Each row is a point on a tangle of strands that fork, close into loops and nearly touch. The rows are in no order.
In the rows, zero is written as 100.
Points whose rows are less than 109 apart are linked; no others are. Some points are linked to none.
J333: [ 86  76  90  66  84  66 146 150 113  68 122  81 110  87 155 108 101  93
  87 107 135 103 105 147 120 132  90  69  86 119 106 100  99  98 108  98
 115  96  99  47 122 125  71  82 112 117 122  72 110 122 114  56 136 104
 152 103  93 100  56]
J144: [ 71  98  99  71  99 100 150 125 110  64 109  55  99  92 148 134 120 111
  95 132 125 103 106  99 107  89  82  83  84  83 133  68 102  84  87 127
 118  74  61  82  92 116 116  79 111 114 118  64  93 123 167  73 109 111
 120  92 104 152  73]
J865: [ 89 100 110  95  96  68 137 144  89  76 107  74 111 112 128 124  92  79
  89  73  85 122  95 120 134 122  84  84  90 139  94  75 111  96  88 103
  99 104 102  88 122 137  81  82  97 120 117  59  91 119 132  75 116 108
 110  78  97 129  62]
J913: [ 94 106  92 120  69  75 112 120  98  95 117 142  81  66  19  88  61  67
 135  89  50 108  82 110 160  75 134 108 148 107  47  86 120 104 111 135
  66 107  81  97 120  68  73 117 124  82 109 118 127  43  80 124 108 139
  70  58  75 166 120]
J801: [108 113  79 116  93  94  90 107  97 107  94 133  97  90  52 103  70  99
  87  96  62 115  87  94 141  79 112 107 118  89  77  97 109 114  97 121
  88 109  78 145 102  76  83 128  96 111  77 120 122  72  89 128  87 107
  53  78  65 125  97]
J874: [ 75 107  94  86 104 101 138  98 105  80 109  67  94  76 122 117 122 111
 103 140 119  89  97 100  94  72  96  83  96  72 120  79 109  73  90 124
 118  71  39  89  90  88 122  92 113 104 118  74  91 115 156  82 108 115
 109  87 119 163 105]
J507: [ 84 116  82 101 111 102  98  87 104  92 104 105 126  80  81 113 120 134
 100 135  99 108  90  92  90  49 101 108 114  54  94  97 109  73 100 129
 121  55  48 112  80  71 128  98  96 122  78 105 101 101 103 102  81 116
  78  99 103 142  94]
J919: [107 107  98 121  78 112 119 103  65 102  96  91 104  81  73 107  39  83
 134  97  93  99  90 126 132 115 118  89  98 109  98  87  79 103 105  85
 111  96  95  97  93  85  66  96 110  99  82 110 104  83 104 110  88 125
  93 113 105 125 103]
J928: [ 89  67  93  79  87 103 120 107 121 108 101  97  62  78 134  60 119  84
  97 111 140  74 115 106  67 143  84  73  89 111 128  89  97 109 106  98
  86 118 108  57 115 115 113 105 126  63 143  89 112 102 108 102 134  82
 138 101 107  82 114]
J604: [111 105 114 101 140 116  54  68 103 125  91 104  94 142 109  91 139 115
  70  83  81 100 105  63  70  97  94 123  97  97 111 113 109 117  89 101
  75 118 123 144  93 115 136 118  71  99  99 110  97 114  89 105 102  66
  82 108  92  49 111]
J700: [ 91 115 107  98 112  82 132 117  90  79 104  68 112 112 112 135 109  93
  98  85  86 119  90  99 118  92  93  93  95 117 103  72 114  89  86 114
 107  83  76 106 104 121 104  77 101 121 108  63  89 121 137  85 103 113
  93  77 107 150  88]
J62: [116  90 118 104 131 120  50  58 108 144  82 129  73 116  57  57 134  99
  86  93  69  85  91  57  68  85 110 132 126  81  95 107 108 122 102 109
  83 121 118 128 106  91 142 121  91  72 116 123 112  89  66 127 103  81
  80  92 106  84 157]
J280: [ 97  62 105  95  81 115 109  99 108 116  94 103  45  77 115  63  99  60
 113  96 136  71 110 114  73 150 105  80  99 111 131  82  92 116  98  92
  67 140 121  58 111 108  86 108 131  49 143 101 112  78 107 114 135  86
 127 101 103  75 136]
J92: [116 105 105  83 142  97  63  74 128 106  80 122  91 152 106  91 144 121
  59  82  67 110 107  56  90  86  99 131 103  83  99 108 131 118  94 125
  74 127 116 145  86 113 136 120  61 108 106 102 102 112  80  96 117  67
  76  71  62  73 102]
J442: [ 91  86  97  94  90  70 133 130 101  81 110  88 106  91 120  88  88  77
 104  88 115 100 103 144 111 146  98  76  91 127  94  96  96 102 115  92
 106 104 113  63 114 119  72  87 109 100 126  87 118 103  95  79 131  98
 126  97  89  96  80]
J654: [ 87  99 117  99  95 132  89  59  61 115 106  74  94  71 104  75 112 106
 146 156 133  62 105  86  48  90 115  97 103  88 124  96  76  63 107  77
 106  88  91  76 100  54 131  96 129  66  97 110  78 105 121 122  86 126
 129 146 162 106 141]
J330: [ 98 112 113 127 105  52 138 123  71  73 105  62 139 116  77 103  92  70
 126  73  76 106  80 132 129 109 104  93 119 135  70  93  99  73 113  96
 109  84 100  78 122 105  90  71 110 112 109  79 104 109  87  79 107 132
 102  79 116 140 102]
J366: [114  79 103 109  71 129 109 103  88 123  79  94  42  84 101  74  68  56
 120  77 125  81 105 126  92 156 104  83  89 126 139  82  76 130  92  78
  76 142 134  74 116 107  55 103 125  75 130  94 109  66 107 115 134  94
 118 109 100  67 131]
J292: [ 93 108 106  88 130 115  77  65 108 117 104 102 117 102  99  89 154 140
  97 124  95 104  97  67  59  53  91 126 107  66 109 112 119  76 103 119
 103  70  72 119  78  84 155 100  93 104  92 102  93 124 101 106  87  90
  79  99 111 105 112]
J680: [ 74 108  92  95 113  78 113 110 109  71 123  89 148  78  93 108 133 124
 119 151 121  84  84 102  76  56  92  97 120  66  75 121  98  49 114 113
 137  45  48  67  94  66 129  80 101 103  93 103 108 108  92  81  89 132
 111 108 137 136  93]
J707: [129  87 114 123  78 109  93 111  80 118  90  96  67 116  87  98  54  63
 108  35  93 102 100 124 120 156 110  87  86 137 121  91  70 137  88  60
  91 142 157 111 115 120  33 104  94  98 102 103 102  71  89  93 119 100
 111 110  92  47 119]
J248: [ 90  74  87  63  78 128 116 115 113  93  97  88  83  88 168  99 108 111
  88 130 156  86 125 104  86 129  79  78  67 108 143  92  94 108  97  96
 106 113 108  70 101 120 103 100 125  91 113  94  94 112 143  95 124  81
 152 119 100  81  77]
J948: [105 109  81 106  87 124 100 102  94  92 101  92 122  81 115 134  56 131
 102 118 120 104 104 115 120  98 102  83  87  85 114 111  87  97  90 101
 132  78  97 102  73  87  83  88  97 130  72 110  92 116 120 101  73 113
 113 125 101 100  70]
J350: [103  91 100  89 115 103  81  90 103 108 106  90 101 123 140  91 132 101
  90  93 119 101 116  88  65 118  83  97  82 118 114 116  89 109  96  79
  91 107 138  96 105 120 114  97  91  96  97 104 100 121  93  85 108  71
 119 110 110  47  92]
J740: [ 91 112  89 102 111  78 116 115 103  80 106 101 119 112 102 120 114 116
  81  96  87 124  90  98 115  85  91  98 103 100  81  94 122  89  92 128
 102  87  62 126 103 109 105 103  94 121  99  83  97 111 105  97  96 112
  75  69  81 131  77]
J257: [110  98  90  80 123 102  76  88 132 109  80 134  84 121  94  87 124 123
  54  95  73 111 102  63 102  83  99 123  96  69 102 103 127 122  95 134
  74 124  88 151  79 108 126 129  80 113 104 105 114 100  95 112 110  71
  70  73  53  85  93]
J872: [127 110 101 125 104 112  53  86  94 119  95 132 110 129  65  93  87  99
  89  83  78 105  96  88 102  92 110 120 115  94  90 133  89 121  94  84
  94 120 127 143  94 100  93 124  75  99  72 148 111  75  57 119  80  83
  79 116  87  55 107]
J689: [101  93 103  89 115 122  88  68 123 130  74 116  38  93  67  69 115  95
  86  94  70  92  95  64  83  87 108 116 112  75 100  72 125 121  98 137
  71 132  85 118  99  95 141 125 112  84 141  92 109  84 102 124 119  82
  66  71  92 125 156]
J678: [ 99  91 106 100 110  78  90 104  95  88 117  90 141 103 120  78 121  93
 114 116 124  80 104 114  64 115  87  96 108 125  81 129  87  97 121  61
 114  82 121  64 108 108 109  79 101  91  90 109 106 123  64  86  99  97
 122 121 125  68  94]
J233: [ 91  81  90  77  88 116 110 106 102  92 102  90 100  82 151 108 100 119
 109 128 152  84 121 112  82 115  88  77  77 113 128 107  88  99 103  90
 117  96 104  79  97 105 102  87 115 104  97 101  97 121 127  90 110  97
 142 129 111  81  81]
J605: [ 82 115 106 100  88 114 121  72  91 114  89  81  62  70 101  92 103  91
 124 117  93  89 101  91  90  79 119  86 100  70 115  56 102  78  88 121
 103  95  51  96 104  71 111 101 126  95 118  84  76  84 148 115 103 115
  87  88 127 167 146]
J950: [ 90 122 114  96 107 103 128 125  83  78 105  76 105 111 133 156 101 112
  92  84  89 127  96  93 138  82  87  95  81 103 122  73 110  99  70 115
 121  78  68 117  93 122 101  74  87 136  84  52  79 126 160  87  90 116
  95  92  87 151  57]
J603: [119 108 113 123  94 153  86  84  69 125  79  84  74 116 112 136  61  98
 102  69  94 120 108  90 117 123 101  98  70 132 142  90  84 127  74  75
  98 117 131 130  86 114  76  95  95 119  77  81  80  98 138 109  83 100
  89 129 105  79  95]
J812: [118  82 100 103  82  94  65 109  98  96 113 121 120  91 105  73  92  91
 110 121 139  73 107 126  72 118 100 107  95  98  78 139  86 119 119  41
 100  98 133  67  98  96  90 101 100  72  77 140 111  87  57 103  87  87
 121 135 114  40  99]
J858: [104 103  99 114 102 131  84  77  83 124  84 108  89  99  94  99  85 108
 106  98 100 102  97  99  92 105 105 100  94  99 115 101  87 115  89  96
 101 107 107 120  92  96  92 111  95 100  87 113 100  86 107 119  85  89
  87 113 112  82 110]
J305: [ 84  98 100  81 110 109 111  86 128 119  86 100  50  87  87  78 121  98
  89  99  81  97  97  69  88  92 101 102 107  78 100  56 127 105  98 139
  79 119  70 103 107 101 134 119 115  83 141  82 100  94 115 109 122  89
  74  63  95 142 147]
J488: [126 101 100 118 102  90  62  98 114 105 103 137  99 123  80  85 104  81
  82  78  91  96  97  94  96 109 110 107 113 100  81 133  93 122  96  83
  95 123 131 119 108  99  87 119  71  91  81 138 109  82  47 101 100  73
  87 100  83  49  95]
J483: [ 73 115  98  90  86 124 131  80  96  98  92  74  68  57 118 120  94 107
 108 137 111  86 108  91  99  73 108  85  92  58 130  55  98  78  79 129
 107  82  44  90  87  79 115  99 114 104 108  73  77  97 171 108  95 117
 101  95 117 169 118]
J146: [111 102 114 109  98  86  94 114  93  97  97  82  97 151 127 117  87  76
  85  43 100 129 109 111 128 145  91  98  74 154 114 108  86 113  90  57
  99 120 159 101 112 136  61  94  65 130  90  82  92 118  88  68 114  82
 120 105  91  54  75]
J210: [110 104  83  78  93 128 101 111 110  97  90 104 105  95 128 146  59 143
  77 109 124 120 114 106 119 101  90  94  67  97 125 112  98 105  88 105
 118 100 100 117  74 113  81 101  86 133  75 100  82 110 124  95  78  85
 116 128  77  80  46]
J804: [121 100 109 123  87 160  77  66  62 124  69  77  83 101 111 132  40 108
 124  92 113 104 111 100 119 128 105  99  83 119 157  97  67 117  88  67
 106 106 132 115  88  95  76  99 103 120  72  95  78 109 143 120  74 116
 119 158 117  82 104]
J734: [ 86 102 108  94 135  98 104  68 110 108  97  87  95 115  86  84 162 121
 105 100  64 100  98  59  69  69  94 120 125  80  86  81 129  80 113 137
  93  82  75 110 106  85 155  98 106  93 131  77  90 121 104 103 111 102
  73  67 120 136 144]
J506: [107  87 107 101 103  70  74 114  99  89 124 113 140 109 102  66 122  86
 120 120 129  78 102 125  70 114  97 107 117 113  68 133  92 105 133  47
 107  83 127  58 104  92 107  90 102  73  83 132 110  99  44  90  90 103
 122 125 127  65  99]
J837: [117 102 105 126 100 134  59  76  87 133  81 124  93 106  62  86  88 102
  99  98  90  98  92  88  93  89 118 121 110  86 106 108  84 123  96  86
  96 118 114 128  89  89  96 120  86  92  80 144 108  70  77 133  77  88
  73 126 111  73 128]
J339: [101 112 105 113 126  58 110 117  88  69  93  84 114 148  95 114 116  81
  75  60  55 128 101  94 123 105 100 104 119 140  74  82 118  95 101 116
  79 107 110 113 122 125  99  89  80 127 116  68  90 127  86  81 107 103
  81  49  89 116  76]
J398: [101 111 108 133  97  87 101  95  72 107 108  95 108 105  43  81  84  72
 137  78  66 104  84 111 117 103 113 106 121 110  76  89  96  96 106  91
 101 100 104 103 106  78  92  95 114  77 109 112 108  73  66 109  97 122
  80  84 111 132 133]
J504: [ 84  93 105  77  86  79 149 154  98  71 111  59 108 105 152 132  91  91
  91  91 113 116 103 124 134 129  81  80  77 129 116  79  98  97  91  95
 111  97 112  69 119 145  86  77 112 122 113  50  87 126 146  63 131 111
 135  98  99 124  49]
J16: [ 99  69  78  55  87  99 119 111 135  99 104 114  70  86 154  74 119  99
  78 119 149  83 119 104  70 132  84  85  73  96 128 105  97 115 100  91
  97 113 114  60 109 118 106 112 110  77 124  99 107 102 114  99 120  65
 139 102  91  59  83]
J638: [116 100 107 124  85 149  82  74  53 124  82  71  91  96  95 108  47  87
 144  88 111  87 100 114 107 130 108  97  85 119 140  93  54 118  96  57
 103 111 140 104  92  91  64  91 112  95  82 107  91  89 118 124  88 118
 120 152 117  73 121]
J458: [ 94  87 101  80 104  86  86 101 112  92 118 107 121  87 128  76 141 112
 104 143 152  73 109  99  46 106  80  93  93  94  88 129  99  93 115  72
 103  81 100  69  94  97 128  92 111  74  95 126  97 120  89  97  95  95
 125 118 127  70 102]
J749: [ 89  99 104 112 118  28 142 146  99  47 110  88 139 116  87 103 123  62
  80  82  60 114  94 128 125 105 102  87 138 141  55  90 116  75 122 126
  81  91  98  70 148 118 102  77 106 126 143  51 103 122  80  66 113 121
  94  49 103 135  78]
J91: [122  80  72  99  48 131 113 100 110 110  72 139  56  44  87  91  36  86
  94 131 142  67 107 128 111 112 112  94  78  84  99 106  80 121 100  80
  98 132 100  65  92  89  47 122 112  73 102 149 119  59  97 141  95  91
 125 132  86  49  98]
J188: [103 112  86 124  89  79  96 109  94  98 109 135  95  95  32  92  72  79
 111  80  44 125  84 100 149  81 123 110 138 105  61  93 114 108 108 124
  87 106  91 133 110  76  83 123 106 100  99 117 123  65  71 127  95 126
  62  62  79 144 108]
J491: [ 88 105  82  90 109  75  88 117 130  79 111 145 140  88  80  96 130 143
  84 143 105  94  83  90  94  43  91 120 125  56  58 132 118  63 124 131
 122  58  50  98  89  67 127 109  98 104  73 118 127  83  66 104  74 111
  90  88  92 110  74]
J112: [129  79 104 107  69 115  87 106  95 124  87 114  45 105  97  90  65  58
 100  50 115  92 110 122 106 153 109  89  89 129 135  91  77 141  87  66
  81 145 151  93 118 116  34 113 101  82 116 108 103  66  90 105 127  76
 120 106  92  42 124]
J320: [115  82 110 100 117  95  44  82 121 123  93 141  97 112  66  51 143 101
  84 109  91  77  97  62  66  87 100 142 127  80  69 131 115 116 115  95
  87 116 123 106 107  93 136 123  79  66 102 132 119  88  43 116  89  75
  91  94 101  61 132]
J224: [127  72  86  86  69  98  81 113 124 104 111 137  99  76 113  84  78  90
  78 120 153  75 113 131  82 120  99 108  83  90  83 146  89 125 112  47
  97 113 131  65 106 100  64 110  96  77  75 147 105  85  66 106  85  68
 132 136 102  28  86]
J925: [ 69 115 120  99 101 106 133  61  96 112 107  56  64  89 102  84 129  83
 127 106  80  82 101  83  80  78 113  96 110  82 108  54 113  68  93 120
  93  99  68  88 116  82 127 103 137  74 143  63  74  96 145 111 120 115
  82  77 144 169 167]
J630: [106 117 124 139  70  77 138 115  51  88  99  61  99  79  80 117  42  61
 145  64  86  91  80 136 159 120 116  85  87 120 101  65  87  95 100  91
 102  97 101  87 114 102  56  65 121 111  89  69  95  95 133  91 104 142
 102  96 110 159 113]
J258: [ 94 112 115  92 134 102  98  83  98 105 100  74 104 151 122 114 150 111
  85  81  74 126 103  63  86  92  78 112 104 118 114  78 125  90  85 111
  89  98 112 124  96 124 140  91  89 104 111  71  88 134 119  91 104  94
  81  77 101 107  97]
J238: [109 132  94 115 113 102  88 105  86  75 102  87 149 105  99 157  72 138
  97 104  95 133  97 100 135  77  97 100  90  93 106 121 100  93  84 112
 130  54  85 131  65  99  94  80  76 147  49  84  79 130 117  94  65 121
  93 119  82 119  59]
J597: [ 94 111  74  94 105 101  94 104 121  89  98 129 140  70  80 111 119 152
  92 152 110 100  83  92 101  31 101 115 115  41  74 118 116  64 111 132
 130  56  43 107  70  56 128 112  98 114  64 124 111  89  86 114  71 115
  88 100  97 122  80]
J771: [ 77 106  89  98 114  60 106 132 117  68 120 115 149  85  82 103 131 119
 105 140 110  93  78 112  92  61  93 106 131  73  49 124 109  56 134 119
 128  53  49  71 104  71 124  90 104  95  90 111 127  93  69  87  85 127
  98  78 118 129  82]
J459: [ 93  98 104 112  77  98 134 110  79  95 106  76  97  70  96  85  60  77
 137 108 113  78  93 136 116 128 110  77 100 110 102  86  84  91 108  90
 111 102  96  74 105  90  71  82 125  88 113 101 107  79 103  98 119 123
 117 109 111 129 112]
J910: [ 91 101 111 131 110  35 129 127  85  63 110  84 135 125  62  95 108  55
 106  77  53 108  87 133 127 106 108  97 142 143  48 101 108  82 124 112
  94  96 107  76 136 105  98  82 113 106 129  72 108 106  66  80 108 122
  92  54 101 131  94]
J425: [106 112 118 125 101 110  98  96  69 117  94  80  81 133 109 127  78  84
 104  52  73 127  94  97 130 129  99 101  80 142 118  80  95 119  76  79
  90 116 122 129 102 126  75  95  88 114  88  75  85 102 124 103  95 101
  84 102 104 102 102]
J601: [102 118  78  97 123  99  81  96 115  87  95 126 143 104  95 123 113 148
  71 116  88 128  97  88 111  56  93 118  96  70  93 123 116  83 102 127
 111  79  63 142  63  87 109 112  80 142  56 106  95 110  94 106  80 102
  67 103  60  97  58]
J921: [108 128  87 114 114 119  75  94  88  90 109 108 155 105  93 134  82 146
  92 115 100 123  97  96 117  62 104 105 101  82 100 132  95  88  89 110
 129  60  88 135  67  88 105  97  77 134  46 105  82 113  97 112  55 115
  81 126  82 102  69]
J2: [124  97 112 120  80 100  91 108  76 105 100  93  95 120  84 107  39  68
 110  40  94 117 101 132 141 142 110  92  83 139 108 114  68 128  92  55
  98 131 158 114 110 114  33 103  86 111  78 103 101  82  72  84 104  97
 115 117  82  55  94]
J982: [ 92  98 101  76 121 102 100  98 110  93 110  78 115 130 151 109 143 115
  83 104 115 111 118  80  65 103  75  93  84 118 119 106 104  93  97  91
 101  92 119  99  94 126 127  86  88 100 100  93  90 137 111  80 105  82
 118 101  96  70  72]
J193: [119 101  97 118  74 147  71  73  71 118  82 103 102  80  96 111  45 106
 120 112 122  85 107 108  99 107 110 101  92  97 122 108  53 110  98  65
 116 106 130  96  85  83  70 100 100  92  70 141 101  94  94 127  71 107
 122 158 112  62  98]
J276: [113  80  87  87  81  93  96 113 128 103 103 132  85  83 115  80  82  89
  81  95 128  93 107 122  91 131 102  88  84  99  96 126  95 127 105  78
  91 123 121  79 109 111  76 111  84  92 102 124 111  88  80 101 105  63
 113 111  82  46  85]
J736: [ 99  92 119 106 126 122  73  58 112 142  79 112  57 110  58  64 133  98
 100  90  58  86  90  57  78  85 105 131 126  86  97  84 116 118 105 126
  75 133 102 127 105  87 140 124 104  74 129  97 106  90  83 120 113  84
  65  83 108 113 169]
J209: [ 97 110 103 109  98 118 109  90  78  99 101  69 106  91 113 121  75 114
 117 107 107 100 102 105 111 103 101  86  88 107 127  83  86  97  86 101
 118  85  89  99  88  95  95  84 110 114  86  91  84 115 135 100  87 121
 105 120 116 130  99]
J23: [ 63  99 102  78 111  98 128  84 106  84 117  60 103  82 117 107 151 114
 121 147 126  77 105  88  64  68  98  86  99  73 118  93  99  51 102 116
 120  63  53  78  94  77 149  86 123  85 113  82  88 121 138  82 107 119
 115 103 147 146 127]
J422: [ 96 125 106 134  86  81 109  92  80 103 120 106  95  93  28  82  86  70
 152  80  47 102  84 106 126  75 129 111 146  96  62  80 104  80 122 116
  92  94  90  87 124  67  96  98 127  69 126 112 108  47  73 115  95 134
  69  67 114 166 147]
J711: [ 98  94  98  84 127  90  74  78 123 107 102 117 121 101  98  79 151 126
  91 117 103  93  91  71  56  70  88 116 112  74  88 123 118  82 113 109
 101  80  81 113  87  92 153 104  89  87  97 114 105 117  73 102  89  89
  89  95  98  84 104]
J770: [107 103  75  63  91 124 102 111 137 102  86 130 105  91 136 132  81 149
  57 122 120 117 116  93 103  73  96 105  65  62 117 113 117 108  85 123
 103 108  81 126  69 115  99 120  78 131  82 113  95 103 121 100  81  74
 101 106  55  69  47]
J256: [107 121 108 131  73 106 120 113  56  93  98  78 113  77  84 130  22  89
 139  83  95 104  92 135 164 111 120  84  91  99 104  75  72 109  99  91
 119  86  94 100  91  85  53  80 108 118  72  87  95  98 129 102  78 142
 103 121  99 148  95]
J409: [108 102 103  87 122 104  64  83 119 106 103 109  96 137 132  86 143 109
  72  92 107  97 113  68  61 108  85 113  87 106 110 121 103 116  95  85
  76 119 140 112  97 122 125 112  74  93 100 113  97 117  81  88 108  56
 101 103  91  38  93]
J275: [ 89  83  91  87  95 107 105 100 107 100 102 102 111  68 127  88 104 116
 104 141 149  67 107 111  75 105  90  88  88  89 103 117  90  89 109  87
 119  86  90  66  94  91 110  94 112  89  94 120 105 115 105  96  95  98
 130 124 110  83  87]
J499: [ 76  97 102  84 109  78 132  97 135 100  93 115  61  82  76  79 131  89
  90 101  66  97  97  74  96  89 101 109 121  83  74  61 136  95 112 158
  78 109  64  89 115 105 133 108 117  78 157  63 104  98  99  98 128 100
  74  44  91 155 135]
J167: [ 96 115 109 131  73  91 110  90  97 109 111 124  66  79  17  79  81  54
 140  72  32 102  90 102 129  83 136 120 150 102  61  67 117 101 116 132
  72 118  94 102 133  78  90 107 129  69 128 106 116  51  74 121 116 130
  63  55  91 175 156]
J911: [105 107  96  82 100 126 101 111 109 103  94  96  95 120 140 136  84 120
  76  88 108 134 116  92 117 110  86 101  65 119 124 101 102 113  79  90
 102 110 120 129  83 131  90  97  77 125  82  86  82 111 126  80  91  80
 107 110  76  71  56]
J140: [100 115 124 133  94  79 133 103  52  88 100  53 118 108  84 116  73  65
 142  65  72 103  82 121 136 119 113  95 100 134  95  76  87  94 100  87
 105  89 105  97 108 115  76  70 111 111  94  75  93  98 110  95 100 135
  98 102 120 140 114]
J33: [ 97 113  81  96 123  81  97 112 111  85 106 117 132 111 100 116 116 131
  74 105  87 125  94  89 115  69  93 108 112  83  80 113 124  89  98 131
 102  83  68 134  84  94 107 111  82 128  80 103 100 106  89  99  90  99
  70  75  67 110  74]
J656: [121  99  76 110  90 104  80 108 118 107  90 153  89 100  61  99  71 104
  68  99  82 114  92  89 129  80 112 107 112  78  81 122 107 120  92 116
  88 123  99 138  95  90  77 140  78 112  84 147 124  69  73 128  93  83
  72  89  61  80  85]
J939: [ 69  98 113  94  97  88 135  84 118 105 104  76  71  86  79  71 133  70
 124 104  84  71 101  96  73 100 107  88 126  96  82  65 113  68 111 133
  84 104  78  70 124  90 124  91 137  62 168  71  91  99 110 100 125 115
  89  69 129 162 166]
J260: [117  84 106 106  88 114  76  95  84 122  93  97  89 124 128 103  80  88
 106  73 120 102 114 110  90 137  94  97  69 139 125 116  68 123  95  55
  98 125 151 102 102 123  69  96  93 102  88 105  88  99  90  96 107  84
 127 135 104  42  98]
J478: [106  89 130 110 104 100  71  91  58 108 116  81 119  97  93  65 119  82
 147 113 122  67 102 108  52 121  96 109 104 121  97 114  75  96 119  45
  98  96 134  69 110  84 113  82 119  59  94 126  99 107  71 101  98 110
 123 141 149  71 136]
J88: [ 87  96  92  87 123  73  99 102 123  88 108 101 129 111 111  83 148 111
  85 115 107  93  93  98  65  86  80  99 115  93  73 118 117  80 116 106
 110  79  86  84 106 104 135  96  92  93 107 104 106 120  76  83  97  95
 104  83 104  88  89]
J95: [ 68 102 107  95 101  78 135  98 128  98 111  95  72  82  66  77 135  77
 117 100  55  86  98  82  92  82 111 101 131  88  69  61 134  74 118 150
  82 102  64  77 128  92 123  97 128  73 162  62  98  94  99 102 125 117
  78  54 113 176 158]
J648: [ 87  97 101  97 102  38 143 148 101  59 109  84 123 110 113 111 102  75
  85  80  81 117  94 130 129 120 100  80 113 141  75  83 113  91 105 115
  89  96  94  73 131 129  83  84 102 121 137  65 106 126 100  66 123 115
 103  61  90 123  66]
J47: [110 124  99  99  95 113 107 122  88  84  99  87 114 104 128 169  56 128
  95  93 100 132 105 102 142  95  97  89  76  90 124  90 102 104  68 112
 123  68  87 120  74 113  79  79  85 142  67  62  78 129 147  90  73 121
 101 113  82 133  50]
J844: [104  90 103  89 123  98  55  73 131 122  94 142 108 105  65  55 147 128
  84 122  87  86  92  53  72  63  98 144 129  58  68 134 123 104 124 119
  93  97  91 116  95  87 151 117  90  83  99 126 121  93  55 125  91  81
  86  88  97  81 120]
J489: [124  89  89 108  79  87  83 119 130  97 114 153  86  94  81  74  86  76
  76  90 107  84  94 119 103 115 115  99 109  95  76 132 102 126 106  83
  86 128 127  87 120  99  75 121  84  81 105 142 125  70  54 111  99  77
 108 102  70  45  97]
J631: [107 107 100  83 102  98 102 115 101  91 104  83 109 142 145 128  92 105
  80  72 107 136 117 104 118 132  90  95  68 139 115 110  91 103  93  79
 111 101 142 100  98 137  77  89  75 132  87  78  80 124 101  63 109  88
 128 107  87  67  57]
J599: [103 107  88  75 108 116  92 100 123 109  84 117  99 111 121 111 103 133
  58 105  99 117 108  80  98  85  93 114  81  80 115  99 118 116  82 117
  90 112  89 136  70 119 113 117  78 128  90 106  96 104 109 108  99  69
  72  99  62  77  62]
J444: [ 81  93 101  94 120  80 121  97 118  95 105  97 102 104  95  77 150  97
 101 108  85  95  96  87  71  92  89 100 125  96  82  92 124  76 117 129
  99  91  84  86 114  98 135  98 103  80 130  88 109 114  89  88 110 100
  89  66 107 121 118]
J886: [ 90 101 100  80 124 114 113  94 105  95 107  80 109 116 137 114 133 118
  90 112 109 111 104  76  74  95  80  96  84 105 124  88 111  94  90 112
 101  87  95 110  87 116 132  93  98 104  98  87  89 124 135  87 101  90
 102  95 106 101  93]
J535: [125 100 103 113  71 127  86  98  83 114  78 107  88 108  92 133  25  87
 106  66 107 115 105 120 136 132 110  99  72 116 119 115  66 127  92  62
 107 128 139 125  89 110  41 110  87 118  71 113  92  87  99 103  84  96
 109 134  87  58  82]
J738: [115  78  95  90  89 110  88  99 105 109  95 108  84 105 130  89 103  94
  89  87 131  92 119 108  75 128  93  91  79 115 119 122  82 125  92  66
  92 122 137  86 102 111  89 104  90  89 101 115  96 100  92  98 112  69
 123 121 103  41  97]
J540: [ 94  98  71  75  97  76 122 146 133  75 103 135 107  81 112 119  91 127
  55 110 104 121 100 113 135  83 101  88  91  82  77 109 127 108  90 138
  93 102  59 112  99  97  77 126  93 123  94 100 112  93 105  90 103  93
  84  70  50 106  44]
J686: [ 93 110 103  98 111 124  91  82  85 111  96  81  93 107 120 113 108 116
 104 105 104 104 108  88  83 103  95  94  86 106 126  93 101  98  86  99
 105  93  99 111  85 102 114  93 101 106  85  97  84 113 127 105  96  98
  96 115 117 102 103]
J37: [130 102  88 110  90 107  58  97 114 116  98 154 108 109  70  99  79 122
  64 104  95 107  96  88 117  70 110 125 106  71  78 145  99 115  92  92
  95 124 108 152  84  95  77 134  73 118  57 156 116  70  66 129  76  67
  81 118  63  48  76]
J622: [119  89 100 108  89 124  57  97  79 114  99 108 120 100 102 100  80  99
 115 109 130  79 107 113  78 115  97 108  91 109 102 126  62 117 109  50
 108 100 141  88  91  98  86  95  96  87  69 140  98  97  79 114  78  90
 122 154 115  46  98]
J118: [ 81 104 111  90 124 115  93  60 108 124  97 101 100  88  82  80 145 131
 103 118  78 102  99  60  75  50  93 119 114  54 110  88 120  75 102 130
 107  71  62 122  87  62 146 102 107  98 101  96  91 108 112 111  95 101
  72  93 121 133 143]
J36: [116 104 113 121 108 112  69  93  82 115  96  89 102 143 115 113  85  89
  98  59  98 122 107  97 103 126  97 100  81 140 118 117  75 117  81  59
  97 123 163 123  99 125  73  97  76 117  82 102  94 106  78  87  94  82
 111 124 103  44  91]
J323: [100  87 100 103  82  88 121 121  98  95 107  99  93  82  94  87  72  71
 114  88 108  92  96 134 115 140 103  81  98 123  96  95  92 111 107  85
  95 113 110  78 112 103  67  97 112  89 123 107 116  83  89  92 117 101
 112  91  88  93  93]
J355: [ 65 102 101  81 105  90 119  89 108  87 121  76 121  71  96  90 144 117
 135 156 123  68  95  93  60  55  98  91 114  60  89 103  97  41 115 112
 127  56  52  71  98  62 145  87 118  84 112  93  96 108 113  86 102 124
 112 107 151 142 126]

A piece is two or more points that can be reached from each other along the links. Count, over all rows, the pieces, the separate loops (a circle has one, a figure eight two, a Y none), the forks (points with three links) and the tips (points with one).
pieces | 3
loops | 6
forks | 12
tips | 6

A fork is a point with three links, a tip a point with one. Leave the first point through the second and follow the links. Name the first fork or tip that comes.
J630; J256 | J865
J711; J844 | J874
J925; J939 | J711
J535; J2 | J812
J210; J770 | J350
J740; J33 | J700
J398; J422 | J872
J928; J280 | J535
J874; J23 | J507
J812; J622 | J425
